Each scene shows the same named points in several views. A view is turned or mirrored, and shifted as a whole, has a little noise and may leave points out.
(in the rows, 128 means zero)

Scene 1
View 1
q_513: [123 101 137 167  94 132 128 156  98 131  98  63 210  68 162 165 168 163
 100  99  93 108 136 176 155  83 200  94 104 179 155 188 184 154]
q_429: [126 105 125 183 115 119 122 138 109 144 135 100 160 109 150 158 166 138
 118 126  99 121 137 142 147 112 167 124 104 179 136 156 172 139]
q_128: [121 110 115 190 127 111 118 130 114 148 164  92 137 127 134 153 174 138
 120 138 110 126 147 128 160 111 146 140 121 169 141 139 173 133]
q_470: [123 105  97 190 128 126 124 144 100 142 174  54 136 118 135 148 182 167
 106 150 119 117 174 125 188  93 149 140 143 168 162 141 183 132]
q_370: [121 119 127 194 137 102 109 119 125 159 172 125 126 153 125 159 165 111
 140 137 102 138 133 120 131 140 126 153 105 166 119 133 159 132]
q_141: [113 162 178 202 142  74 105  86 140 158 158 117 156 173  67 191 140  77
 152  85  85 154  89 147  72 168  72 148  96 135 106 144 141 142]
q_976: [122 114 141 171 101 126 126 148 100 131 108  54 207  81 140 172 164 160
 100  95  95 107 137 173 151  88 178  99 110 166 158 185 179 153]
q_438: [112 147 159 194 126 101 116 109 119 143 144  64 181 132  82 186 156 124
 124  93  97 131 118 160 118 128 109 132 115 144 141 156 159 148]
q_233: [127  86  87 183 116 140 128 164  92 136 160  48 144  90 166 138 192 187
  96 156 123 108 184 128 211  70 185 129 142 183 171 150 195 131]
q_218: [117 145 171 181 112 102 118 117 120 140 115  82 204 116 105 191 148 118
 124  74  84 126 103 176 100 127 133 112  95 153 133 176 159 154]
q_319: [114 144 173 175 106 111 127 123 112 131  98  51 226  91 104 193 151 138
 109  63  83 119 109 191 113 107 147  99 103 151 150 189 168 161]
q_143: [113 141 158 180 111 113 125 130 108 131 118  35 212 100 100 189 159 151
 110  77  95 117 122 176 135 101 138 107 119 146 159 179 171 155]
q_386: [123 106 137 179 116 114 117 131 117 147 129 121 165 114 153 162 161 123
 126 118  89 126 126 145 130 121 170 125  91 179 126 158 168 141]
q_957: [111 140 125 199 133 114 122 121 106 139 178  20 154 132  81 174 175 156
 113 120 121 123 157 142 164 103 103 140 148 141 167 145 173 139]
q_746: [127 105 138 170  96 129 127 150 102 137 102  79 198  81 160 165 168 156
 103 104  92 114 133 165 147  91 191 102 100 182 148 180 182 147]
q_631: [115 138 139 192 131 104 117 118 116 144 163  59 162 133  93 178 165 134
 123 109 108 129 133 146 136 120 109 138 126 144 151 151 165 141]
q_667: [125  97 115 171  97 145 134 167  84 122 113  14 202  59 155 157 181 200
  81 114 110  95 164 168 198  58 198  99 134 177 183 183 196 150]
q_29: [123 116 124 191 127 113 114 129 118 151 158  96 142 134 133 157 171 130
 126 135 104 129 142 132 147 119 140 137 115 170 134 141 170 134]
View 2
q_386: [160  75  90 106 128 128 165 153 136 129 111 131  91 131 138 114 103 166
  88 120  88 163 120 129 113  85 152 149 129 184 166 102 151 155]
q_438: [118 116 115 149 101  99 130 138 111 139 104 131 114 123 167  90 113 184
 122 141 112 147 133 120 126  91 159 152 100 144 164 124 111 121]
q_957: [127 140  97 163 131 120 163 121 119 105 142  98 137 111 173 105 146 157
  99 130 119 171 151  93 145 123 179 145 115 113 147 119 103 101]
q_233: [163 106  68 127 205 171 227 135 150  82 171  84 130 122 151 136 152 111
  51  97  87 192 130 104 142 130 178 147 162 161 149 105 136 130]
q_631: [120 127 112 157 116 107 144 132 111 125 119 117 125 115 170  98 126 172
 111 139 112 158 140 112 134 106 168 154 106 134 158 122 109 111]
q_370: [168  89  63 108  74 110 144 129 133 121 108 125  76 124 128 106 126 171
  87 121 108 164 139 104 119  94 160 132 107 137 148  86 152 141]
q_141: [133 104 105 136  19  62  86 133 106 159  69 154  76 122 148  76  97 220
 135 151 121 135 139 115 111  70 152 137  71 125 157 109 125 129]
q_218: [115  98 136 142 124 104 134 157 105 157  93 143 114 132 165  92  86 189
 125 142  97 139 118 142 115  78 147 165 113 184 176 133 116 139]
q_513: [127  77 133 132 211 151 193 172 130 139 123 124 128 138 163 121  89 146
  95 118  71 156 105 154 119  90 152 177 154 232 181 132 133 154]
q_29: [158  96  73 117 113 127 165 135 135 118 120 116  95 124 139 113 128 159
  84 117  99 169 135 105 122 100 161 138 122 146 151  96 141 140]
q_976: [123  98 130 143 198 146 187 158 123 132 131 117 137 133 169 116 103 146
  95 123  81 160 115 142 126 100 160 171 145 205 178 130 120 136]
q_128: [160 102  71 121 128 130 175 135 140 109 131 110 101 120 141 117 136 151
  80 116 101 175 136 108 125 106 167 137 127 145 152  96 141 140]
q_746: [135  81 121 127 194 147 188 161 131 132 124 121 123 133 158 119  99 145
  89 118  75 163 111 144 122  96 155 166 150 213 178 124 134 151]
q_143: [103 114 143 162 164 122 155 151 107 141 117 121 142 125 179 100 106 169
 121 140  97 150 126 136 131 102 162 170 124 176 172 138 100 116]
q_667: [122 108 123 152 255 173 226 156 133 107 164  93 158 130 176 132 122 120
  79 111  79 175 116 133 143 126 171 174 170 204 169 136 115 126]
q_470: [160 119  69 132 161 145 194 124 141  91 156  92 119 118 148 125 154 131
  69 112 105 183 142  93 141 123 177 139 139 135 146 100 131 126]
View 3
q_667: [ 82  19 142 120  69 134  74 117 181  87 211  44  78 139 182  65  99 107
 143 104  74 207 143 106  90 180 159 149 128 167 127 158 134  10]
q_976: [ 74  24 143 134  89 131  88 124 185 126 179  57 117 114 151 102 111 104
 150 103 110 201 148 104  83 165 131 136 131 134 129 146 138  45]
q_513: [ 66   7 139 130  91 134  86 122 198 125 187  45 112 119 157  96 106 102
 152  92 122 211 137 112  82 167 129 136 139 145 128 157 136  37]
q_470: [ 80  96 115 125  83 157  91 100 134  75 191 103  72 142 147  97  74 111
 130 130  98 165 146 141 130 144 165 140 132 151 100 141 156  92]
q_128: [ 70  93 112 138 100 153 103 107 147 105 172 104 102 128 129 118  78 105
 136 123 135 163 139 143 125 133 143 135 139 133 101 136 157 114]
q_233: [ 79  69 112 113  76 158  79  95 151  64 215  82  55 161 172  72  66 113
 133 119  95 184 135 146 125 150 164 143 139 175 101 165 156  66]
q_746: [ 64  18 134 132  95 135  89 119 195 131 183  51 118 118 145 103 100 100
 153  97 133 205 135 117  86 162 126 131 143 140 121 157 143  53]
q_319: [ 77  27 163 155  93 115 100 144 180 153 144  63 154  78 130 130 141  98
 153 104 115 186 165  79  71 168 119 133 119  97 142 125 122  55]
q_438: [ 83  88 143 156 101 131 111 131 142 140 132 104 143  87 110 145 123 104
 140 128 117 155 168 100 101 146 131 133 118  87 125 105 137 106]
q_370: [ 65 105 107 143 115 155 119 107 139 126 151 120 124 116  96 142  81 104
 136 128 163 148 137 151 131 116 132 122 143 107  99 128 161 151]
q_29: [ 68  91 112 140 102 153 105 108 146 114 164 106 113 120 117 126  82 106
 138 124 145 161 141 143 124 130 139 129 141 125 103 135 157 121]
q_429: [ 63  58 117 133 102 149  99 110 171 120 177  84 112 121 128 117  85 102
 147 113 145 180 134 136 108 139 130 131 146 133 110 147 152  97]
q_631: [ 86  95 146 149  90 133 107 126 133 117 142 103 127  97 120 132 120 104
 135 134  99 151 172 103 108 149 144 138 113  98 122 109 135 101]
q_143: [ 85  46 157 146  84 122  97 136 160 131 152  72 135  93 138 120 133 104
 148 116  97 178 170  85  85 169 137 138 114 106 139 119 124  61]
q_386: [ 58  55 114 141 114 145 106 117 176 139 170  86 127 114 118 130  88 102
 144 108 162 178 128 137 105 136 120 123 152 122 109 147 156 104]
q_141: [ 70 110 133 171 122 132 131 134 128 172  98 134 178  65  65 188 121  98
 139 134 166 130 166 107 107 123 111 119 124  49 116  89 142 168]
View 4
q_631: [119 128 143 160  95 156  96 153 138 161 136  93 143 133 153  91 155 105
 123 103 164 170 143 105 170 114 149 119 116 130  96 189 138 113]
q_957: [111 112 152 182  93 174 120 140 124 156 142 105 152 125 164  91 141  89
 144  91 155 191 142  82 188 114 141 115 136 128  87 185 145 127]
q_143: [105 153 120 149  90 138 100 180 131 136 140 107 163 159 153  82 150  99
  56 126 153 170 108 111 152 135 170 137  60 143  96 201 155 112]
q_429: [132  82 125 152 139 139 126 155 142 129 143 131 113 160 164  69 137 105
  82 165 144 171 143 125 133 121 134 123 135 137  88 183 128 115]
q_370: [156  79 145 148 141 144 100 140 159 159 139  94  88 142 158  71 152 125
 136 142 167 157 169 128 147 102 126 105 176 122  93 166 107 113]
q_470: [119  69 142 186 124 172 159 132 119 133 145 147 133 146 171  80 118  80
 124 130 133 206 149  91 165 115 120 117 162 132  76 184 138 134]
q_141: [160 139 153 115 111 128  27 166 175 197 137  36  99 124 138  83 195 159
 139 107 204 120 163 143 157  97 156 101 136 117 113 167 107  92]
q_746: [114 105 112 153 128 135 138 171 130 109 144 143 135 178 162  66 129  91
  38 175 132 177 118 125 127 134 151 141  92 145  91 198 142 115]
q_218: [129 146 129 130 104 127  74 181 153 155 139  82 134 157 146  78 170 124
  71 137 171 144 124 134 143 123 166 127  81 135 107 189 136 101]
q_667: [ 89 101 110 184 107 160 182 160 101  90 146 175 170 178 173  77 102  53
  45 153 107 216 103  90 149 145 145 149  85 155  79 206 166 137]
q_976: [105 119 116 160 112 142 135 171 123 115 144 139 150 173 162  72 134  86
  47 152 131 183 112 116 141 137 157 141  81 147  90 202 152 119]
q_438: [128 138 141 142  98 143  77 161 142 166 139  77 131 136 148  85 165 121
 115 112 175 156 138 117 163 114 154 118 110 129 101 185 134 107]
q_386: [143  89 123 138 145 129 113 159 151 133 140 118 104 167 158  64 144 114
  72 171 150 160 146 136 126 120 136 125 134 136  97 178 121 111]
q_233: [109  57 127 195 131 171 189 132 108 106 146 177 140 161 179  74  99  60
  95 153 110 219 141  87 156 125 117 126 155 138  70 189 143 142]
q_319: [108 160 119 136  94 132  88 189 135 138 141  97 155 162 146  83 160 106
  47 134 161 157 106 124 143 135 178 140  51 144 102 201 151 106]
q_513: [111 111 107 154 121 134 142 175 123 102 143 149 145 184 161  66 124  85
  26 175 122 182 110 120 129 143 152 144  80 151  89 204 149 118]
q_128: [138  77 139 163 135 152 127 140 140 142 142 126 111 149 163  74 135 101
 117 146 147 180 158 111 151 113 123 115 159 129  85 178 126 123]
q_29: [141  81 137 156 136 145 120 146 144 147 139 115 107 147 162  70 147 108
 117 143 151 170 159 118 148 111 127 115 159 128  90 178 120 118]
View 5
q_141: [145 107 174 167 107 172 113  95 129 206 150 126 162  81 168  51 143 154
 113 131  23 157 120  76 130 134 163 154 140 134  76  87 174 215]
q_233: [110 121 104  88  92 102  77 219  77 118 126 114  89 127 108 193 161  94
 214  73 111 112  96  83 169 194  77 115  80 116 137 146 124 123]
q_513: [121 135 114  66  97 115 115 210 133 170 149  85  81 125 150 110 144 100
 154  78  89 104  98  76 150 180 107 126 102 126 123 161 113  55]
q_319: [141 124 160  99 109 134 140 160 157 178 153  79  94 113 185  91 128 115
 152  94  79 131 100  78 114 142 144 127 127 143  87 144 123  94]
q_429: [121 123 116 104  97 130  91 185 104 170 142 117 114 111 131 113 157 118
 152  96  65 116 106  80 167 184 107 133 100 120 123 131 141 130]
q_957: [134 107 161 138 109 126 109 147 104 126 132 107 108 109 151 176 144 112
 214  88  95 152  97  87 122 141 128 119 118 136  90 122 139 184]
q_143: [140 121 160 106 107 126 136 161 146 165 153  81  96 114 179 111 129 110
 169  89  86 134 101  78 116 141 136 123 124 142  88 143 124 104]
q_218: [136 119 157 115 104 143 132 146 152 195 155  95 121 103 178  70 136 126
 123 104  58 133 108  74 125 148 148 138 130 140  88 129 139 119]
q_29: [127 116 124 126  97 137  82 167  95 159 135 127 126 104 126 126 159 124
 158  98  61 127 106  81 166 175 110 136 103 120 116 116 150 172]
q_470: [122 112 123 117 100 116  81 188  82 121 126 120 105 114 117 183 156 108
 209  81  92 127  97  85 161 175  96 119  93 119 121 128 138 167]
q_128: [124 116 123 123 101 132  81 174  91 152 131 130 125 105 122 139 159 117
 170  96  68 128 105  82 167 178 106 134 100 119 117 119 144 168]
q_746: [120 130 115  77 100 124 112 204 129 173 145  95  89 119 146 103 148 108
 146  83  80 106  99  75 153 182 106 129 100 126 122 152 123  72]
q_438: [140 115 163 135 106 142 117 132 130 174 148 104 125 101 168 102 137 127
 154 104  65 145 106  82 123 141 146 134 128 139  84 120 143 162]
q_631: [140 114 164 134 105 136 119 141 123 154 143 105 114 105 164 133 137 120
 177  97  76 146 104  83 121 140 138 129 126 138  87 121 142 166]
q_386: [123 124 117 107  95 137  93 179 109 188 143 120 120 108 133  91 158 125
 132  98  53 113 110  77 171 182 110 141 103 120 123 127 145 129]

In a view up to two points have been moved. Name them for each view, in the order of its rows, or write none.
view 1: q_631
view 2: q_513
view 3: none
view 4: q_143
view 5: q_319
